Points, in no order, along strands that fork, close into loops and pass close to each other.
(in the rows, 128 means zero)
Two points are linked if the straight distance between their rows is under 95.6. Some points are linked to none.
vazos: [182 137  85 147 100 203 149 147 155 143 127 128  93 153 113 177  98 165
  70 144]
Tuli: [138  81 107 133 127 156 111 130 182  80 150  83 174 158 154 149 146 123
  67 102]
kun: [164 113 184 126 128 120  83 227 173 116 126 107 128 131 107 147 155 145
  86 104]
zita: [ 75 146  89 164 188 127  95 111 140 108 149 137 153 135  95  94 171 129
 161 114]
difo: [111 117 102 108 115 149 131  78 118 115  81 144  90 124 122 152  47  89
  92 154]
mova: [129 154 133 154 149 137 136 160 132 142 144 116 108 130  82  89 178 157
 166 118]
Kof: [121 133 185 149 133 109 118 121  99 126 113 140 151  94 140 119  83 116
 189 121]
fud: [161 128 143 131 106 169 121 167  73 148 139 105 145 125 105 146 140 117
 145 105]
mek: [115 149 129 132 122 124 110 115 183  85  88 136  88 136 138 101  85 102
 100 167]
gobek: [ 72 147 130 125 131  41  91 111 160 122  88 176 136 125 110  97 164 126
 145 166]
nol: [139 127 136 111 106 103 205 103 154 129 107 125  64 122 159 122  81 144
 103 152]
kap: [152 137 155 100 122 161 126 168 177  96 132 117  78 153 138 156 126 148
  71  96]
gozut: [ 96 139 137 138 183 137 122 107 114 115 157 153 158 139 113 127 168 174
 180  58]
gonez: [149  79 160 129  91 158 121 175 177 110 136  97 135 144 149 113 148  90
 119 148]
deba: [141 138 165 138 150 192 119  67  71 137  97  92 139 114 135 135 122 151
 174 101]
nevi: [ 90 126 148 131 131 125 101 128  86 119 125 190 188 118 118 134 167 126
 220 135]
dasi: [122  94 106  97 104  93 120 143 117 173 173 157 125 131 121 139 122  80
 116 107]
gepo: [100 160 144 128 144 158 109  93 102 129 137 204 152 156 119 135 162 171
 193  68]
mano: [129  92 121 141 123 160 144 127 133 154 196 115  98 127 149 125  94 119
 115  62]
kopes: [111 143  99 192 164 175 113  96 111 157 134 136 151 107 112 136  97 126
 175 148]
Mugar: [161 111 110 106 110 138 155 103  85 135 140  90 128 124 139 158  86 139
  75  65]
tok: [187  73 150 140  77 176 129 135 171  82 117  59 163 145 117 137 127 136
  83  90]
gufik: [127 160 161 130 145 186 139  99 131 124  89 142  70 147 171 143  83 133
 154 164]
Tebo: [ 81 147 115 134 143  76 104 138 118 121 123 133 175 113  98 124 193 140
 178 174]
lebeb: [127 158 112 139 147 129 153 138 186 128 128 110  73 161 135  90 169 166
 103 146]
kosa: [101 103 113  84 140  83 122  84 124  78 128 119 136 137 157 131  97 108
  89  78]
sal: [143 125 124 190 160 219 119 132 106 165 137 112 143 113 134 151  90 127
 167 147]
Kan: [109 125 107  89  96 151 118 123 138 157 143 176  71 169 129 113 155  91
 142 155]
fepu: [174 142 113 135 113 159 144 159 133  98 121  81 139 147 103 127 184 158
  97 120]
pupaz: [168 131 158 134 107 103 111 198 158 104  92  85 157 113 117 133 153 136
  93 134]
dinid: [101 103 124 124 133 145  98 126 117 130 164 137 146 131 132 108 136  76
 174 123]
paba: [ 99 171 122 134 136 119 128  97 133 141 110 172 127 134 119 110 146 138
 188 179]
nalo: [119  99 155  60  89 146 161 103 120 135 163 137  91 165 161 118 165 122
 155  83]
pab: [123 136 111 108 104  77 136 101  83 135 129 127 170 121  98 117 147 120
 158 109]
Gemum: [130  94 109 101  88 152 128  76  87 151 107 137 114 125 148 148  78  68
 116 148]
Bavel: [142 135 132  77  82 138 172 150 139 117 116 143  34 136 125 162  76 152
  54 105]
misu: [115 155  97 183 150 125 100  97  93 146 132 144 169  89  82 137  76 113
 156 129]
Lumeg: [ 78 143  91 160 146  81  99 150 121 160 150 177 153 109  92 131 182 150
 174 171]
lazi: [112 158  95 143 127  48 138 108  94 121 124 130 168  91 113 135 123 137
 138 144]
Dezuf: [158 110 126 106 101 182 144 149 105 132 134 115 144 148 165 168 156 120
 113 143]
visim: [165 137 154 101  94 181 170 114  96 146 111 116  68 131 151 163 109 171
 121 103]
gif: [125  99 106 159 134 146 148  74 107 158 176 109 124 105 140 101 100 125
 132  74]
dageb: [132 108 162 144 149 118 135 172 179  91 127  90 139 122 174 126 152 142
 116 146]
Nugu: [ 98 115 124  83 146 126 129 118 170  94 149 157  79 143 188 161 102 127
  90 108]
viba: [113 117 130  82 130 150 145 122  67 126 161 127 178 154 150 169 181 114
 171 102]
Nud: [163 112 161 127  91 213 181 121 136 140 114  91  73 131 172 157 113 150
 112 139]
Zale: [ 90 100 138 152 139 124  87  69 106 119 152 147 181 110 118  93 105  86
 184  82]
Refo: [146 113 137 131 126 162 158  88 112  96  80  84 154 128 171 149 107 124
 108 167]
poki: [133 195 118 124 154 160 106 136 113 124 125 134 102 160  99 141 141 172
 124 101]
navem: [117  79 127 148 136 162 123  81 127 109 133 106 127 117 194 150  61  98
 112 118]
dokil: [140  79 153 100 110  77 121 195 159 149 160 137 101 119 154 154  86 116
  72 113]
nom: [123 139 118 103 146 155 147  93 124 123 151 132 113 147 165 143 114 140
 122  89]
reso: [132 110  92 131 123  83 195  98 177 135 127 132  82 122 143  94 102 146
  97 166]
silak: [133 128  82 123 118 157 126  43  68 161 129 145 155 126 104 136 118 118
 142 103]
puba: [125 105 135 149 138 120 145 164 204 153 152 127  86 135 159 118 142 133
 111 170]
lam: [113 101 160 100 119 164 169 128 127 115 165  99 114 152 186 127 175 118
 156 107]
los: [121 130 170 107 120 140 132 152 135 124 131 138 102 138 182 157 100 122
 148 162]
mis: [131 109 150 167 131 146 143  74  86 176 119 158 135  91 134 130  64 134
 191 120]
Mafo: [122 142  93 133 142  39 130 154 143 133 107 131 144  85 101 147 130 139
  72 178]
levar: [ 86 143 164 121 163 104  92 125 141  82 118 132 149 131 133 104 157 116
 170 112]
bis: [123 191 124 127 180  89 148 141 135 137 128 153 120 122 135 148 139 194
 143 144]
latom: [134 159 130 141 159 170 147 144  99 117 138  93 156 148 126 153 186 172
 157 114]
Deto: [ 95 144 117 161 139 146 106  90  84 136 116 169 180 109 123 143 139 142
 218 158]
panaz: [160 101 122 136 116 175 137 159 131 149 177 102 130 136 119 151 127 142
  89  65]
Resa: [108 103 138  88 136 138 139 149 123 122 170 134 132 161 155 139 201 117
 169 100]
Nipak: [109 126 105 144 141 125 130 114 104 165 174 179 158 130 105 123 148 143
 192 116]
munut: [135 137 156  86 113 171 130 112 127  97 101 115  78 137 165 180  74 136
  94  96]
Pev: [121 126 100  97  88 116 131  69  77 143  81 190 151 131 126 141 105  92
 168 186]
Gisib: [ 93 114 118 133 119 113 138 152 140 129 145 120 129 129  91  82 222 104
 188 166]
gateg: [158 128 150 149 105 115 117 191 158 147 122 104 103 120  62  70 187 136
 115 126]
tugo: [109 162 102 110 137  94 136 112 146 159 140 184  83 147 110 111 145 162
 133 133]
kule: [113 144 128  97 124 105 106 128 131 105 110 139 115 145 130 114 152 112
 109 133]
Giz: [ 87  98 143 127 133  80 103 119 120 130 151 146 164 108 109  92 132 108
 178  70]
per: [105 114  92 144 153 179  79 145 167 135 174 148  94 152 119 103 153  97
 132 135]
kivam: [126 115 122 124 122 178 150  46 124  96  88  74 124 138 174 124 129 109
 125 133]
kar: [144 138 148  93  80 171 119 162 156 126 136 144  51 152 145 161 136 126
  98 106]
dano: [126 132  90 138 145 116 153 143 116 174 188 148 130 128 118 119 147 148
 140 108]
sines: [120 195  80 107 158  88 117 100 103 118  93 154 147 138  84 150 123 164
 100 143]
Niz: [105 145 129 125 128 155 114 123 148 156 134 188  96 156 121  99 137 106
 178 169]
ligas: [130 180  96 163 125  98 143 101  85 114 105  95 162  96  90 127 138 159
 145 154]
tido: [115 111  60 132 153 143 169  82 126 124 141 146 126 134 171 154 100 125
  90 169]
Kigut: [155 156  77 165 131 136 163 109 146 136 127  85 132 124  96 108 147 170
  88 107]
zolid: [117 124 167 117  78 158  96 130 115 142 125 151  98 146 109  88 121  83
 170 130]
Dirav: [111 148  79 115 158 111 105 118 158 113 106 165  70 146  91 125  82 134
  53 123]
fodu: [141 118 159 110  93 210 125 140  88 174 144 138  94 138 137 164 110  96
 168 121]
Loval: [166 148 138 111 104 129 164 131 125 119 104 122  64 128  96 127  66 156
  61  85]
gudi: [149 136 166 106 104 182 144 140 114 124  78 143  65 126 156 175  59 134
 105 144]
kotod: [163  76 148 100  81 185 138 122 111 126 107  90 135 140 184 180 121 102
 101 130]
genof: [109 134 102 109 128 117  89 104 145 109  93 172  99 139 128 118  64  77
  98 169]
rufuz: [105 165 131 123 158 100 148  92 130 125 110 184 128 135 153 129 132 181
 172 148]
Tosu: [126 147 118 153 117  94 111 141 137 148 129 133 126 105  91  86 117 103
 134 149]
duv: [172 145 161 136 112  92 120 202 114 177 130 126 122 112  80 131 126 136
 108 122]
boza: [ 92 171 119 103 127  55  91 129 128  97  85 145 149 127 116 116 191 139
 140 178]
Fura: [128 126 179 103 136  82 135 187 180 107 113 117  97 134 183 125 139 142
 118 146]
pufud: [109 132 161 119 150 143 110 146 106  82 118 109 163 137 129 126 194 122
 176 124]
muko: [111 125 139 177 152 145  84 173 171 125 123 130 119 119 107  92 143  96
 157 181]
serug: [132 129 122  97 125 124 178  90  96 147 124 167 104 125 169 157  83 136
 149 141]
gipet: [132 123  65 155 139 136 135 105 128 130 155  94 153 129 105 110 151 130
 109 128]
dof: [147 105 133 108  61 120 154 121 116 122 120  97 133 131 145 112 140  91
 119 139]
Fogov: [144 163 122 124 141 177 124 128  82 164 153 130 107 140 100 143 109 159
 125  81]
Ripuz: [158 148 124 110 118 177 176  92  80 173 148 122 100 136 134 160 114 180
 130  83]
vunu: [124 112  93 139 124 163  90 165 137 104 142 113 177 140  99 144 164  96
 101 137]
kubon: [159 134 166 155 141 166 120 100  89 115  98  77 142 113 125 134  92 143
 124  83]
noti: [152 123 116 145 108 139  95 140  88 145 139 118 162 113  76 124 118  97
 118  99]
dudoz: [120 136 105 165 183 128 123 142 128 108 172 105 169 118 120 138 133 153
 122  76]
rim: [122  82 134 117 126 102 108 200 127 154 188 127 153 120 128 146 162  90
 144 119]
Ninu: [125  99 180 142 148 161 122 165 157 112 149  99 108 128 148 103 133 118
 150  91]
Tumal: [132 129  63 142 121 149 122 119 159 128 145 118 139 156  97 105 195 117
  86 150]
deda: [158 136 120 122 140 194 156  63 110 113  91  85 116 143 135 150 106 162
  84 102]
Nik: [119 181 129 110 169  56 118 119 140  90  93 121 128 117 109 119 126 175
  87 102]
tavor: [134 117 135 123 166 142 130 163 195 101 154 104  99 147 162 152 142 179
  70  88]
Suver: [106 159 153 124 145 144 146  97 127 137 136 202 103 157 135 126 136 176
 182  98]
paz: [160  95 121 113 106 126 142 169 152 132 146 108 159 139 145 161 147 123
  85 136]
zusa: [166 178 126 120 133 119 144 129  82 115  97 109 133 118  93 143  86 156
  85  96]
Doz: [128 128  72 142 152 123 187  91 130 154 165 155  97 135 136 135  73 157
 109 107]
vob: [118 159  86 170 131 152  72 129  99 118 114 129 164 122  73 120 146  95
 130 176]
Topab: [ 99 141 108 128 165 103 123 138 102 116 174 124 175 124 115 131 182 155
 157  82]
kemur: [167 138 114 144 101 139 156  96 139 111  83  87  97 119  92 108  72 152
  60 123]
dabad: [137 121  72 153 159 164 190 108 150 145 145 138 103 136 143 150  82 162
  85 151]
zogu: [150 170 111 157 157 160 168 117 113 131 140  87 137 131 119 129 149 195
 134 122]
fube: [117 112 134 144 125 127 129 138 136 122 144  99 127 130  98  71 187 118
 159 114]
tobi: [142 163 132 140 117 172 178 102 128 152 102 143  59 133 139 115  83 157
 154 156]
Vinap: [145  85 143 137  97 142 131 168 169  86 114  67 156 138 120  97 188 105
 113 137]
rud: [117 142 100 173 123 164  67 150 149 126 110 133 128 128  82  92 132  84
 121 172]
Medid: [129 121 127 176 151 180  96 147 138  86 128  73 166 131  99 100 173 125
 141 114]
gam: [161  85 143 151 104 162 108 153 216  79 132  87 161 137 132 135 122 147
  74 103]
Tofud: [ 84 102  88 154 126  89 100 133 134 119 137 105 182 100 104  93 157  76
 148 155]
Ledir: [145 115 167 109 103 121 169 138 152 121 115 129  75 122 194 147  73 126
 121 158]
Sitas: [141 121 102 148 130  77  97 166 152 148 108 141 141  99  98 123  99 105
  89 177]
Beli: [121  79 147 130 106 142 128 172 113 150 178 116 144 125 118 106 153  69
 168 128]
ninog: [145 115 117 112 119 127 133  87  67 107 110  80 184 106 147 154  97 112
 110 113]
bevur: [134 140 147 129 129 154 104 144 131 127 125 133  85 137 120 128  92 127
 115 109]
ses: [156  94 128 137  75 161 157 118 110 131 110  67 165 118 151 123 156 101
 137 162]
mipu: [138 128 118 123 114 153 124 151 195 121 132 103  72 171 112  87 193 148
  86 129]
veno: [167 151 141 125 118  55 148 186 107 153 127 135 122  94  98 140  81 148
  89 113]
Zuzed: [ 83 104 135 158 115  93 127  81 101 145 139 163 193  93 112  95 135 125
 218 126]
kulu: [167 124 151 110  99 135 135 179 200  98  76 118 123 158 130 142 142 144
  69 184]
Kima: [ 74 143 144 130 177  48  96 108 176 110  95 129 127 124 131  89 175 138
 133 141]
Vun: [177 108 155 153 107 132 153 181 180 142 149  88 112 114  80  86 177 165
  97 107]
noto: [121 105 175 123  96 129 101 142 149 122 132 125 110 126 111  74 118  72
 142  97]
Pamif: [100 135 135  99 173  97 106 131 179 101 140 152  97 160 172 125 139 149
 112 103]
paruf: [170  97 153 159 123 169 168 103  77 154  88  67 155  85 155 156 101 132
 152 144]
leko: [177  96 107 151  92 118 170 115 177 112 113  86 126 121 123 112  94 148
  68 132]
zov: [124  93 128 143 131 118  62 190 198 153 139 142 114 130 120 133 134  91
  64 153]
vabeb: [119 135 153 174 121 159 113  78  96 116  89  99 148 106 112  87 108 115
 186 135]
bak: [135 144 132 163 114 118  85 160 132  94 105  83 154 113  67  96 143 125
 106 113]
veko: [147 146 138 150 137 109  92 147 157  79  88  95 147 129  93 119 107 136
  66 107]
gul: [107 159  67 152 168 110 110 157 137 144 150 140 152 122 100 144 179 154
 126 171]
rotu: [124 180 132 133 181 107 119 114 124  82 106 119 146 119 124 132 105 165
 125 105]
seg: [116 120 175 163 156 134 142 116  99 159 156 135 140  93 155 135  71 140
 195 104]
Ratut: [ 96 106 133  76 126  60 129  66 122 103 123 172 131 123 162 128  80 121
 123  91]
raru: [157 135 169 156 113 146  99 210 135 144 126 113 124 112  71 106 140 124
 137 132]
Fus: [159 106 122 175 105 138 166 163 196 144 139  86 134 127 106  95 163 155
 112 155]
Pifo: [156 145 119 125 150 104 124 156 148 109 122 104 133 128 126 136 122 152
  65 110]
suraf: [149 107 111 158 110 167 134  96  83 157 143  89 143 112 111 118 105 115
 123  93]
nuvo: [161 120 138 200 160 218 101 140 136 135 133  97 144 107 125 160  66 138
 122 123]
ziv: [ 93 107 139 119 119  77  83 154 152 153 147 174 122 131 119  82 126  64
 155 149]
puvo: [126 135 130 136 169 143 145 132 173  87 152  90 132 145 172 124 158 171
 111 113]
vide: [127 169 121 161 148 162 147 134  92 143 147 124 135 139  83 121 196 170
 187 113]
rogi: [134 129  64 133 130 129 158 129 148 140 126 145 139 136 149 167 118 128
  98 202]
dar: [ 78  92 138 124 159  71  85 137 150 152 170 168 141 122 103  84 168 114
 170  95]
Lebad: [151 144 146  99 115  88 154 114  91 120 101 138 117 108 115 141  60 145
 109 103]
mino: [148  81  86 111 107 131 143 109 151  97 144  80 148 137 150 137 142 117
  46  87]
noso: [143 118 158  79  73 100 162  86  95 116  98 114 116 134 156 126 100 103
 125 114]
vama: [119 117 113 107 136  94 196  85 135 157 172 165 102 127 167 134  98 149
 137 119]
fazas: [120 162 156  85 132  95 122 108  95 109  92 177 161 149 135 142 124 139
 152 113]
toluv: [151  80 134 100 116 147 147  90  69 135 115  87 156 121 186 178 117 102
 111 112]
zag: [138 115 147  93  81 125 124  88  62 144  90 139 138 111 147 139  99  77
 161 162]
pined: [ 69 137 151 115 177  69  90 104 185 112 128 165  89 139 137  93 141 139
 125 107]
Nusa: [170 117 152 171 122 196  95 146 115 111 113  80 158 119 101 142  95 125
 113 108]
noni: [111 102 145 104 125 138 119 148 135  72 132  81 167 150 141 114 203  96
 132 128]
Zelep: [129 142 108 135 122 140  75 135 136 110 125 102 135 151  57  84 167 100
 104 103]
sut: [113 135 100 166 143  54 146 132 145 163 158 117 140  90  99  94 168 145
 138 148]
gep: [149 135 172  66  98  85 179 129 107 106 104 117  98 122 160 149  84 143
 104 115]
pizo: [ 96  99 133 151 132 111 141  58 116 125 155 116 150 114 143  80 105 103
 164  82]
Nidaf: [146 159  93 121 146 105 152 142  99 180 154 179 120 125 109 157 112 164
 121 116]
Mimu: [135 127 159 110 153  89  96 215 150 135 139 123 142 127 121 140 187 139
  86 123]
Deku: [152 112 121 127 133 101 139 175 195 143 122 141  89 138 134 137 145 157
  62 166]
Delok: [ 92 131 113 161 174 188  99 112 145 125 161 138 122 151 110  89 149 118
 166 109]
mugu: [ 87 120 110 161 133  76 113 129 103 165 168 184 172  93  88 102 164 130
 212 129]
Tubo: [107 120 149 108 114  81 108 140 145 170 139 198  83 123 127  98 104 106
 147 130]
Pufik: [140 130 106 119 105 120 150 137  94 169 134 141 148 129 126 145 161 105
 158 178]
Tofef: [ 95 114 137  95 154  23 126 124 140 134 124 163 115 127 139 117 164 128
 110 122]
Tate: [148 160 143 109 108 104 146 154  97 117 103  91 155 122 119 134 166 147
 134 141]
bezup: [108 111 156 126 128 105 108 120  75 150 133 172 179 100 152 156  93 102
 189 135]
tufet: [134 117 144 102 133  92 121 204 114 150 159 128 141 125 110 147 202 132
 137 117]
Mase: [113 126 150 118 129  87  87 148  97 130 116 183 155 111 147 166  82  78
 154 158]
Lifo: [110  84 121  95  94  58 140  72 107 139 147 157 152 110 147 113  91  97
 136  96]
godu: [121 123 119 144 114 128 161 138 121 145 151 119 143 130 139 114 189 126
 182 173]
Kem: [105 131 169 147 142 123 111 122 149  69  94  93 150 124 156  86 145 110
 163 150]
mufe: [115 153 139  92 122  62 138 150 127 135  94 179 121 120 131 132 126 133
 146 170]
zetar: [134  94 167 138 112 184 115 143 156  85 141  88 121 140 169 127 127 102
 115 109]
Pusav: [109 127 116 185 148 117  83 145 109 131 144 117 188  85 104 126 102 110
 163 139]
pabod: [ 93 112 110 141 155  73 128 103 151 127 146 117 142 118 150  96 123 109
 126 127]
vif: [117 166 128 146 187 130 109 182 171 108 132 126 126 136 137 146 172 158
 117 154]
Digup: [115 127 167  78  87 150 126  37  79 116  78 138 148 154 149 119 155 110
 184 111]
nek: [157 110  96 138  86 117 180 132 182 156 126 117  68 131 120  85 123 139
  81 159]
Letu: [106 116 129 156 115 146 117  73 104 173 133 205 118 123 123 110  80 119
 179 113]
zise: [106 145 132  93 137   4 125 121 134 146  98 181 121 106 103 119 132 155
 118 146]
miza: [132 148  94 118 149 143 156  65 126 110 111 117  95 138 135 126 106 141
  96 111]
Demat: [159 150 152  88  83 180 140 150 118 129  85 142  77 155 145 153 113 107
 114 167]
debe: [172 124 114 146 117 199 180 125 167 126 108 104  99 139 160 165 102 171
  94 168]
kip: [126 133 143 116  98 120 114 108 109 162 128 176  98 129 116 105  91 106
 161 117]
Rafum: [159 180 124 126 144 159 137 143 139  94 104 104 111 145 127 145 142 180
  88 118]
pusel: [ 97 147 130 107 128 128  76 119 115 120 116 168 157 150 123 133 155  85
 163 179]
pupi: [144 163 104 109 127  82 129 141 121 185 122 193  82 137  76 129 122 156
 109 134]
tubi: [159  97  81 121 109 140 177  99 156 101 133  86 105 146 135 124 117 153
  53  96]
turon: [124 123  72 146 162  76 131  79 105 111 133 126 166 101 119 133  66 128
  94 109]
noror: [158 125 147 101  61 111 140 158 111 165 111 153  71 119 110 128  64 100
 108 136]
zoda: [154 130 160 127  93 174 170 153 155 112 128  91  79 154 131 109 174 154
 130 113]
Zova: [121 125 135  61  91 152 129 133 136 119 162 152  79 164 155 148 155 117
 108  85]
kas: [155 127 152  67  79 118 130 185 158 137 121 148  41 138 129 162 115 130
  64 113]
Bavo: [133 179 137 147 146 155 105 109 132  87  73 103 131 129 114 106 132 131
 133 151]
Vifiz: [117 112 114 143 109  73 149  96 106 161 150 130 161 100 127 102  78  89
 147 126]
kebaz: [168 132 109 105 100  94 150 157 118 160 138 151 105 106 102 142  80 120
  85 128]
Noro: [ 91 110 114 120 149  58  75 134 144 125 139 122 164 113 116 104 159  91
 120 130]
nog: [122 113 101 149 145 165  73 191 180 153 161 152 125 143 115 128 158  94
 108 165]
zesek: [144 122  87 171 103  88 152 103 103 138 110 100 158  84  95 117  88 118
 102 155]
musek: [118 162 111 165 179 141 126 189 130 131 157 127 159 119 114 154 170 158
 148 153]
bas: [108 153  96 131 130 145 117  71  71 152 125 198 175 145 113 169 144 154
 180 131]
ren: [140 149 153 128 129 151 104 178 169  95  89 141 106 145 150 147 119 134
  95 183]
Rez: [106 191  81 130 150 129 118  80  92 131 114 187 158 139  95 162 119 168
 140 144]
zas: [106 149 104 114 161 152  95 149 182 103 131 124 118 165 139 126 182 137
  97 159]
rerul: [117 104 113 110 130 113 120  66  87 101 118  95 163 128 141 125 105  89
 113  73]
vite: [144 133  71 133 116  49 158 105  97 146 138 110 150  82  90 122 108 143
 105 124]
tino: [144 147 149 128  95 190 152 112  94 179 123 151  64 141 128 127 112 130
 180 141]
rogu: [144 169 125 151 132 114 163 147 152 150 128 118  88 123 113  99 149 161
 136 148]
Zum: [118 157 132 130 144 161 132 110 149 101  69 142  75 138 152 118  59 129
 108 166]
gug: [104 101 138 149 130 109 108 106 169 103 127 102 126 121 128  68 101  87
 127 106]
Luk: [136 149 113 119 129 131 128 109 107 103  98 101 159 117 143 155 104 118
 110 152]
vam: [109 156 133 118 140  77 105 148 119 116  89 173 150 107 126 159  80 118
 127 195]
Vatib: [153 133 149 117 134 177 126 158 100 138 173 128 124 147 134 153 134 133
 144  71]
lefir: [108 118 157 121 108 163 108  42  71 133  80 171 183 128 146 126 158 128
 203 127]
Kif: [109 109 157 103 154 188 146 102 115 123 179 120 109 158 180 145 146 146
 154  65]
gotu: [104 113 154 113 171  38  89 144 153 132 150 127 136 118 124 119 158 124
  89  93]
Der: [124  97 137 113 125  78  83 177 177 142 141 146  93 119 130 117 112  96
  70 120]
nopu: [148 128 155 136 111 213 146 117 122 119 118  81 103 150 126 114 163 129
 148 109]
vupu: [173 147 137 116 107 161 111 200 136 124 123 107 135 158  98 140 210 142
 106 133]
beni: [148 102 111 109 139 100 163 158 174 116 133 120 115 132 141 158 107 164
  36 135]
ruvi: [146 153 114 139 128 160 148 159 145 119  96 142 127 135 146 162 117 139
 109 212]
Telo: [ 94 102 127  82 101 161 111 148 164 136 169 148  73 169 153 111 169  93
 132 122]
koma: [134 158 104  99  99 114 155 108  81 150  95 163 134 141 122 152 124 123
 142 184]
Febe: [149 179 118 126 155 103 160 173  92 151 136 152 130 122 124 171 139 179
 122 153]
Zinuv: [115 143 173 122 152 111 139 146 102 130 145 146 149 134 152 139 155 157
 191 105]
gab: [ 99 137 106 167 162 103 101 138 168 140 140 153 120 118 108  91 130 118
 143 178]
kota: [111 109 117  96 122  94 134 104  64 133 160 133 202 120 133 160 147 118
 163  90]
zad: [118 116 132 191 134 159  87 110  94 127 113  87 179  91 101 107  96  93
 169 143]
Dat: [111 132 139 112 135 125 134  76  92 137 125 173 153 121 168 153 104 119
 180 141]
Beso: [155 115 178  79 107 167 113 132  77 113 106 112 116 128 163 184  81 113
 111  90]
fuvir: [109 123 108 114 134 146  85  93  94 142 141 188 150 147 116 138 132  86
 158 132]
Ped: [135 103 140 160 135 202 124 102 123 103 124  53 152 131 131 100 146 112
 133 116]
lif: [101 133 136 106 122  72  99 113 101 116 109 188 191 142 130 141 164 133
 173 129]
muvez: [143 114 135 147 142 164 134  69  49 157 101  69 171  90 141 153 109 148
 170 115]
Sanu: [129  82 168 164 165 136 149 198 163 129 162  96 130 113 130 103 169 141
 158 104]
zinit: [139  96  86 155 128  95 137  98 121 115 115  91 175  92 131 137  59 111
  82 140]
vubig: [146 103  90 116 109 135 120 154 131 159 165 138 132 142 126 151 127 108
  87 134]
kudo: [121 100 154 131 140 166 134 113 128 117 138 120 129 122 192 151  84 105
 153 152]
Pizug: [151 103 159 132 143  95 124 196 151 132 144 142 124 104 150 167  79 135
 108 135]
Mareg: [106 152 106 166 168 131  90 140 135  95 132  96 170 129  87 112 198 149
 135 121]
pokef: [113 119 158  95 115 164 139  52 105 117  97 112 117 153 179 122 129 110
 171 124]
pim: [ 98  70 123 109 102  88 111 127 139 155 181 157 113 118 127  87 121  64
 145 116]
bor: [127 123 189 144 116 168 132 117 114 110  96  96 128 120 123  79 130 100
 195 122]
palen: [156 181  88 116 124  82 150 133 105 112  92 116 146 122  90 149 124 161
  71 142]
resat: [116 129 199 160 133 149 111 159 139  97 106 103 134 119 150  86 112  93
 179 147]
kufi: [122 159 106 126 155  47 132 125 148 103  72 120 118 106  99 109 138 144
  74 155]
pomuf: [ 92 108  70 163 132  86 141 121 131 142 173 113 168  88 132 106 165 112
 152 167]
Fidiv: [121 143 160  89 108 175  99 139 136 123 103 160  89 159 161 151 119  94
 141 169]
ris: [157 136 153 131 151  87 138 172 106 135 149 131 140  89 136 161  57 145
 107 100]
dogu: [138 131 160  79 121  73 159 170 160 130 116 149  64 133 167 139 102 131
 103 156]
gokis: [119 105 123 135 137 134 146 149 169 152 181 135  86 126 154 123 119 125
 115 111]

How many points has the smallest loop of links through each point below? Write none if it is on no loop.
seg -> 17
fud -> 7
gepo -> none
gokis -> 11

A tip is a point with one link. Name the tips that can be reached along the links from each point below, in the order of the rows.
Tofef -> kulu, sut, Vifiz, lefir
Sitas -> vob, rotu
bas -> ses, fazas
Pusav -> paruf, Sanu
bak -> vazos, dar, Zelep, vupu
latom -> fodu, Tumal, mipu
nopu -> Fus, noror, zoda
fuvir -> pupaz, pusel

Name the points in between on the shortest way along the links from the first point to the second, in order.
tobi, godu -> gufik > Zum > mek > genof > difo > Gemum > zag > Pev > koma > Pufik
sut, rerul -> pomuf > Tofud > Noro > pabod > gug > noto > zolid > kip > Tubo > ziv > pim > dasi > vubig > paz > Dezuf > kotod > toluv > ninog
kota, kudo -> viba > Resa > lam > nalo > Zova > kar > kap > tavor > puvo > dageb > Fura > dogu > Ledir > los
Mase, vubig -> bezup > Kof > seg > mis > Letu > kip > Tubo > ziv > pim > dasi
